Each row is a point on a tangle of strands that fork and nearly touch. The rows are in no order.
Points whose rows are less than 56.9 apart are linked; no others are. Some points are linked to none.
Dav: [28, 7, -28, 36, -20, 6, -41, 13, 9, -1, 36]
Teki: [-28, -10, 11, -17, -49, 24, 45, -14, -70, -29, -1]
Zapus: [-23, 13, -45, 1, 29, -35, -18, -16, 52, 14, -30]
lapaz: [23, -41, 36, 0, 54, 8, 2, -12, 83, -10, -28]
puze: [50, 15, 15, 30, -55, -9, -17, 39, -3, -10, 54]
Lus: [-7, -26, 54, 3, 19, 18, 16, 12, 70, -18, -59]
Luvu: [-17, -16, 28, -2, 4, 16, 30, 11, 63, -4, -77]
satot: [32, -28, 53, -34, -17, 64, 6, 7, 36, 50, 56]
mulu: [47, 9, -5, 24, -80, 1, 30, 45, 0, -3, 25]
fuvab: [67, -5, 7, 12, 27, 23, -22, -16, 42, 34, 62]
mited: [-16, 3, 30, -7, -2, 14, 43, 20, 40, 4, -79]
vela: [33, 42, -14, 29, -29, -2, 37, -9, -17, 27, -15]
vara: [-38, -10, -35, -22, 34, -56, -4, -29, -16, 4, -31]
ditad: [-10, 12, -19, 2, -8, 10, 19, 13, -14, 24, -25]
Befed: [-19, -10, 30, -21, -18, 28, 61, 21, -47, -6, -34]
degi: [41, 5, 1, 25, -63, 6, 2, 43, -4, -8, 34]
pev: [4, -3, -28, 13, -2, -14, -46, 11, -53, -7, 38]
papo: [17, 40, -27, 20, 17, -19, 25, -27, -39, 13, -15]
tezu: [-27, -8, -28, 2, 28, -23, -33, 9, 36, -4, -20]
Pur: [-31, -8, -16, -4, 31, -26, -40, 18, 6, -11, -14]
lir: [-21, -10, 47, -19, -14, 32, 67, 43, -20, -3, -58]
Patis: [17, -29, 8, 7, 59, 0, -18, -16, 78, -10, -7]
lasob: [-40, -1, 9, -25, 24, -46, 36, -43, -27, -14, -46]
veku: [-19, 21, -44, 3, 22, -28, -3, -15, 7, 25, -25]
mefim: [-5, 15, -17, -5, -26, -4, 34, -36, -66, -3, 7]
dofes: [61, -8, 28, -3, 7, 33, -10, -13, 38, 41, 65]
Nobi: [-33, -26, 46, -23, 30, -29, -12, 19, -31, -28, -18]
Nusar: [-17, -10, -22, -15, -15, 2, 14, -8, -59, -8, 11]
mis: [7, 4, 28, 15, -24, 57, 28, 35, 24, -9, -26]
zit: [37, 0, -9, 21, 34, 22, -39, -19, 46, 6, 48]
zagi: [53, 2, -23, 39, -37, -3, -39, 3, 29, -5, 66]
Pafi: [9, 4, -22, 20, 35, 2, -56, -10, 41, -8, 39]
sol: [-7, -35, -10, 9, 47, -20, -34, -19, 78, -16, -32]
Fisa: [-3, -32, 64, -43, -13, 70, -1, 19, 45, 32, 35]
nor: [1, 19, -7, 1, 24, -8, -78, -22, 28, 13, 55]
nubo: [-61, -19, 16, -24, -18, 5, -6, -10, -66, -67, 10]
zekaz: [-34, -6, -49, -19, 25, -34, -15, -15, -34, 0, 3]
Tipem: [0, 40, -35, 11, 20, -24, 11, -23, -22, 19, -21]
tafi: [-45, -20, 29, -26, 12, -13, -10, 1, -60, -54, 14]
fupe: [2, -4, -47, 20, 34, 2, -42, -14, 55, -5, 13]
monuz: [-31, 2, -14, -15, 31, -54, 13, -27, -11, 5, -51]
debus: [-30, -9, -34, -11, 24, -20, -22, 8, -24, -2, -2]
nelom: [-21, -3, 0, -8, 8, 2, 11, 23, 9, 4, -39]
nivip: [4, 0, -38, 21, -8, -6, -45, 16, -20, 0, 21]
Pugit: [-25, 15, 12, -19, 17, -14, 48, -26, -34, -9, -42]
zisef: [-5, 16, -59, 14, 18, -6, -19, -25, 56, 15, -10]
mefuv: [9, -31, 44, -2, 35, 24, 18, 2, 82, -16, -39]
sovup: [11, 23, -15, 11, 2, -8, -86, -16, 13, 16, 71]
lal: [44, 23, -22, 18, -76, -12, 32, 25, -10, 22, 15]
kibu: [-17, 7, 19, -13, 22, -15, -48, 20, -35, -5, 28]
rim: [6, 22, -5, 8, -30, 17, 38, 6, -25, 28, -27]
vagu: [-24, -20, -6, -19, -26, 12, 12, -7, -65, -27, 18]
sov: [-5, 27, 10, -3, -3, 2, 60, -23, -53, 0, -32]
Momum: [-25, 2, 35, -15, -6, 19, 55, 30, 14, 9, -69]
Davon: [-1, 26, -4, -1, -12, 1, 46, -38, -62, -8, -10]
Demum: [45, 42, -23, 26, -56, -8, 34, -4, -3, 30, -2]
mikil: [43, -14, 38, -19, -2, 43, -7, -9, 39, 52, 57]
mol: [20, 17, -32, 27, -6, -22, -86, -1, -10, 3, 66]
Bebug: [58, 11, -11, 32, -53, -9, -21, 20, 22, -8, 74]
pil: [-29, -18, 20, -16, 19, -8, 3, 31, -19, -20, -28]
botof: [-15, -6, 27, -17, -46, 29, 63, -12, -64, -16, -19]
rigib: [-40, -18, 45, -32, 24, -20, -22, 9, -56, -38, 11]

A fork is a point with three links. Follow the links from the first point to the second and name the forks in between, in order.
fupe / mol: Pafi
Pur / fupe: Zapus
Tipem / nor: Zapus, Pafi

A fork is a point with three links, a tip a point with one. Leave the first point through the second and follow the links. Name the first fork or tip that comes.
Fisa / satot: Pafi
rim / ditad: nubo
Zapus / veku: papo
Pafi / fupe: Zapus
degi / puze: pev
Momum / mited: sol
zit / fuvab: Fisa

Name the points in between on the shortest way along the links from the first point to the second, in order.
zisef / Tipem: Zapus, veku
tezu / zekaz: Pur, debus
fupe / mikil: Pafi, zit, fuvab, dofes
Bebug / mulu: puze, degi
Davon / lasob: sov, Pugit
lir / Patis: Momum, mited, Luvu, Lus, mefuv, lapaz
